Each row is a point on a landscape with many valleys, with its height.
A ball rolls from a point to whichever of its 2 nearest points has the largest drop for the distance, and stops where none of them is lower. Distance is the straight distance between rows; heights are no part of it.
pifam: [ 17  24   8 -13 -19  -6  -1  18 -10 -17  40 -25  30   8  14  13  18 -12
 -16  12]  (h 478)
vatis: [ 14  -6   9  -2   3 -15   4  10  10  17  26  26  14 -11  27  34 -12 -15
 -10  -5]  (h 670)
peve: [ 13  18  20 -12 -32  25   0  11 -21 -11  46 -20  27  18  12 -11  18   1
 -29  21]  (h 507)
gezim: [  3  -1   8  12  -8 -10  20 -22  -6  -3 -13 -27  -9 -32   4 -16 -26 -38
 -33  -7]  (h 293)
tir: [-16 -14  -6  -8  -8  21  28  20  22  22 -60   8 -43   2  11  -8 -39  33
  -5 -25]  (h 221)
vezof: [  3   1  -5  21   3  11  39  -1  17   7  -2  11   7 -29  20  47 -27 -20
  -1 -14]  (h 358)
bafi: [ 10   1  -3 -12 -17 -68  -8  -8  -9   0 -13  -2  -3   1  13  -3  18 -25
  -4  11]  (h 498)
tav: [ -3  18 -14  26  10 -25  12 -24  -4 -29 -12 -13   2 -16   2 -21  14 -42
  -2   4]  (h 141)
pepa: [ -5 -12 -11 -17 -10   6 -29   7  -4   8  40  35   2  18  -5  22  24  22
  42  21]  (h 614)
navi: [  0   7  -9  25  11  12  30 -15   3  -3 -12   7   6 -26  12  12 -12 -13
   6 -22]  (h 320)
dib: [ -3 -13 -20  18  -1 -19  29 -28  -1   2 -41   8  -8 -25  13 -12   2  -7
   2 -13]  (h 399)
kof: [  6  -7  -2 -12 -35  10  36   0  -9  -2 -18 -19  25  20  -1 -18  38  14
  -3  22]  (h 236)
fezu: [  4 -17   6  -7 -17  22   5   1   3   8  32  24   5  17  -2  12  14  15
  -2  19]  (h 370)
rike: [ -5 -17  10 -16   3   1 -29  26   9  31 -34  13 -35  15 -25   2 -19  27
  17  -1]  (h 528)
zasu: [  4  -2   4  -7 -14   1  -7   5  -5   7  13  -9   5   2 -18  31  14  -6
  22  15]  (h 585)
nukub: [  7  -6  17 -23  17  -3 -43  17  -8  26  28  12   4   0  10   9 -11  22
   2 -13]  (h 652)
Rimo: [-11  -8   0 -18  25   0 -18   5   0   4 -28 -26  -2   2  16 -35  -3  35
 -24 -31]  (h 263)
buped: [  2  27   4  10 -20  17  12   5  -9 -31   9 -30  25   8 -29  23  24 -17
  14  26]  (h 627)
rigib: [ 14  36  -2   0  -1 -29   1  16 -12 -22  17 -38  28   2  18   7  20 -29
 -21  -1]  (h 445)
buba: [  2  34   0  30  17  23  27   4  -4 -33  -1 -33  25 -19 -12  25  -6 -17
   0 -12]  (h 674)
bifo: [  9  29  -5  10 -20 -17  28  22  16 -36  35  19  14  33   1  35   6 -35
 -24  33]  (h 327)
Gagub: [ 12  15  -5 -12 -19 -66 -15   9  -6   3  17   6  -3  15   9  12  11 -43
  -4  22]  (h 523)
Kapus: [  8  -1   7   5 -16  34  27   2  13 -15  39  14  19   7  -2  26   5  -1
  -7  24]  (h 330)
zal: [  8 -14   0  -6  -1 -12   5  -8  -5   9 -10   0   8  -3  20  -7  10  22
 -14 -14]  (h 407)
Sipo: [ 20  17 -14  -2 -19 -38  33  10   3 -16   2  -3  22  11  32   8  28 -18
 -28   6]  (h 240)
defen: [  6 -10 -12 -16   4  -7  -9  -2  -8   3  21  42  10  20  21  -5  25  55
   7  -3]  (h 689)
fasi: [  3   0 -12  -2   9 -15 -21 -14 -16  -7  21  25   7   9  22 -20  30  28
   5  -3]  (h 669)
Rigim: [ -4 -32   8 -31  -9   1 -17  29  26  32 -18  25 -24  17 -15  30 -17  35
  17  10]  (h 539)
kogom: [ -8 -25  -1  -1  -8   8  -1  -7   7  14 -27  36 -32  22 -19 -28   1  35
   9   0]  (h 491)
deri: [ 12  22 -18  10 -15 -21  42  19  16 -29  11   1  25  21  15  28  28 -27
 -15  20]  (h 288)
Gosu: [-16 -15   6 -11  26  -5 -36   7   9  19 -39   8 -34   1  -8 -31 -33  22
   0 -24]  (h 151)
bab: [  0  27  -5   4  17 -13 -19  -5 -12 -23  19 -39  22  -9  12  -5  24 -18
  -3  -7]  (h 408)
gavi: [-13  -4  10   9   9  -4  -7 -24  -3 -15  -3 -41  -2 -26  -2 -38 -12 -30
 -24  -6]  (h 261)
zupiv: [  4   1  -4  10   6  13 -10 -18  -7   0  16  16   0   0   0  -9  20   4
  14  -2]  (h 642)
tok: [-11   8  -5  30  24  11  12 -24  -1 -10   2  -1  -5 -33  -2 -10 -28 -27
   0 -17]  (h 264)
fas: [  1  21 -10  28  34 -13  -4 -20   5 -23   6   3   6 -24  10 -10  -2 -42
   0 -10]  (h 201)
Gudu: [ 14   3 -13  -8 -25 -21  39   4  -4 -11 -19 -16  31   7  20  -2  41   0
 -10   8]  (h 187)
Bova: [ -9  -2   8 -13  21  24 -20  21  10  11 -28   8 -34  13   2 -38 -14  34
 -16 -18]  (h 195)
dila: [  0  26   8  30  16  22  20  -1   2 -15   5 -17  10 -32 -14  33 -37 -25
   3 -13]  (h 691)
sop: [ -7 -12  -2  -5  12  -6 -23  -3  -7  16 -16   3 -16   1 -13  -7   6  21
  23  -7]  (h 612)
Pap: [ -6 -31 -10 -24  -6  -2 -11  16  16  17   0  22  -7  16 -12  34  10  36
  35  14]  (h 550)
mozu: [ -1  13  -5  14  28   7  -4 -13  -4 -12  -1 -24  14 -16   9 -12  14  -3
   1 -20]  (h 363)
Semuf: [  0  16   5  10 -14   1   3  -1  -4 -11   8 -26   5  -4 -36  33  10 -31
  25  17]  (h 606)
Deno: [ -1 -13  -9 -21  -6 -14 -11  19   4  10   6  -3   6   4  -6  40  21  19
  32   5]  (h 566)
kezug: [ -4 -21  11 -24 -18  18  -7  18  11  18 -21  27 -26  41  -6 -25   4  50
 -13  12]  (h 471)
tusa: [ -6   0   5 -20  10  20 -10  28   8  10 -28 -19 -12  24  10 -30   3  42
 -23 -22]  (h 226)
ralef: [-19 -21   4  -6  26  -8 -30 -10   6  28 -34   6 -34 -18 -10 -19 -53  -2
  14 -20]  (h 199)
fufem: [-18  -6  -5  -8  15   3  -8  20  20  13 -64  13 -47  -1  -1 -25 -39  33
  -1 -21]  (h 191)
napu: [  1  39  -2  26  -4  17  33  -8 -10 -41  -3 -27  27   1 -26  10  12 -21
   2  11]  (h 651)
kibe: [  3  -5 -12  -1   1  -6  -5   0   7  -1  38  43   8   7   4  28  24   4
  31  14]  (h 635)
muvu: [-19 -20 -17   6   9  11  23 -17   2  10 -49   7 -33 -15   8 -34 -33  15
  -2 -27]  (h 304)
teguf: [ -4   2  -1  13  -8  33  35 -11  -3  -8 -23 -34  -1  -7 -24 -10  -5  -3
   5  -4]  (h 134)
zaka: [  9   6  -2  16  -9 -20   8 -18  -3  -6  -6  -2  -5  -8 -10   2  11 -35
  12  10]  (h 203)
peko: [  0 -13   6  -2  11   2 -16  -6  -2  22 -11 -12 -12 -15  -4  -5 -21   0
   0 -13]  (h 619)
kul: [ 11 -10  -3 -13   5 -73 -25  -2  -8  12 -16  17   5 -11  14  10 -10 -14
   7  -1]  (h 470)
Tano: [  1  -2  -6 -14 -30  19   0   3 -10  -5  43  17  18  25  11  -5  32  21
   2  28]  (h 406)
nem: [-12 -10   6  -5   9  14 -25  16  11  18 -36  31 -51  23 -28 -28 -14  27
  17  -2]  (h 514)
fuv: [ 10 -16  -2  -5   9 -35 -12  -9  -2  19 -10  22   3 -13  20  13 -12   2
   2 -12]  (h 443)
Lizar: [ -4  -7  -9  -9   1 -11 -36  -1 -15  11   8  15  -7  17 -13   6  19  28
  41   4]  (h 591)
Zisar: [ 11  17  -8  14  -4 -26  -2   6   8  -5  26  24   2   8  -2  35  10 -41
  19  22]  (h 181)
vufa: [-29   1   1  16  40  22 -22 -25   0 -13   8 -22 -12 -25 -14 -38 -12 -16
   7 -14]  (h 54)
fugis: [ 13  28  25  10 -16  33   2  -2 -16 -26  48 -10  22  10 -10   6  -4 -10
 -23  19]  (h 540)
rabep: [  6   7 -16   6   4 -42  -5  -1  -2  -3   0  11   2  -3   4  26  21 -21
  29   5]  (h 246)
gunu: [ 13   3  37   4  -5  17 -11  -7  -7   6  23 -28   0 -12 -13  -1 -34 -32
 -33   0]  (h 583)
Ladup: [ 12   3  14 -20  14 -11 -49   3 -19  15  40  -3  11  -3  21  -9  -4   1
 -15  -9]  (h 665)
buvuf: [ -4 -15   0  -8 -33  39  39   8   6  10 -16 -14  17  26 -11 -12  18  21
  -4  19]  (h 265)
benes: [ -7  -1   6   0   6  14   4 -11  -5  -4 -17 -46  -1 -13   1 -32  -7  -2
 -27 -16]  (h 225)
gogil: [ -3 -17   0   0  15 -26  -8 -26  -3   3 -19  -1   2 -24  24 -30  -1   3
 -19 -17]  (h 364)
Dos: [-26 -13   2   3  40   1 -36 -22   5  10  -6   0 -15 -31  -8 -34 -33 -15
   9 -24]  (h 149)
tuno: [  6  29  -1  14 -17  -5   2  11  -1 -29  41  11   9  22  -7  28  15 -36
   3  30]  (h 258)
Fid: [ -1  12  -9  30  -3  11  33 -28  -9 -27 -19 -21   4 -14 -21 -25   8 -22
   5   4]  (h 56)
zom: [  5 -14  -2  -2 -30  32  43   1  15  -9  10   2  20  14  -9  16  16   5
  -2  29]  (h 295)
Nuv: [ 17  11  35  10 -12  24  10   2  -6  -6  39   0   9  -5 -17  19 -30 -25
 -32  14]  (h 567)
norom: [-13 -18 -11   6 -10  31  47  -4   9  16 -43  -2 -22  -8   7  -5 -22  19
   0 -19]  (h 255)
nezet: [ 12 -15  -1  -3   6  -4  -7   2  11  15  41  55  11  -1  17  28  -2   2
   5   6]  (h 655)
renuv: [ -4 -18   6 -30 -25  11 -28  16  -2  13  17  27 -17  41  -4 -10  13  51
   6  22]  (h 457)
Sofo: [  7  21  15  22  -1  12  23   9   8 -19  11  -5  11 -15 -27  57 -27 -34
   7  12]  (h 708)
Meze: [  0  -5  16 -16  25  21 -39  27   2  29  10  -3 -17  10  -9   8 -18  16
   8 -17]  (h 638)
Tiv: [ -3 -13 -12 -35 -36   7 -13  14 -10   2  35  29  11  32  15 -14  29  52
  -3  22]  (h 437)
lapus: [-16  -7  -8   8  34   3 -14 -17   3   0 -16 -13   1 -18  11 -31   1  12
  -9 -32]  (h 315)
Zeg: [-11  -2  -1   4   4  37  23   2  -4   1 -36 -44  -9   0 -13 -35  -5   3
  -9 -16]  (h 183)
zule: [  1   6  17   5  13  -4 -27  -9  -7   9  15 -21  -2 -22 -11   1 -21 -33
  -3  -3]  (h 599)
Zuza: [-13 -23 -12   6   9 -23   4 -22   4  16 -45  11 -17 -26   8  -9 -22  18
   9 -19]  (h 354)

Two balls start at each pair of points below. Name the first point that both come to, or write none.
Zuza, rike => none
buped, Nuv => none
defen, kogom => Tiv
bafi, zule => lapus
nem, peko => none
Sofo, gunu => none

Call two points neighbours if one is among the 2 nearest of the other. Go from one point of each pair to the other, from neighbour to neighbour, staying as low as possible. Name the highest point that can't be avoided.
Lizar, vufa => peko
tav, Zisar => rabep
Gudu, tav => bifo
vufa, Gosu => ralef
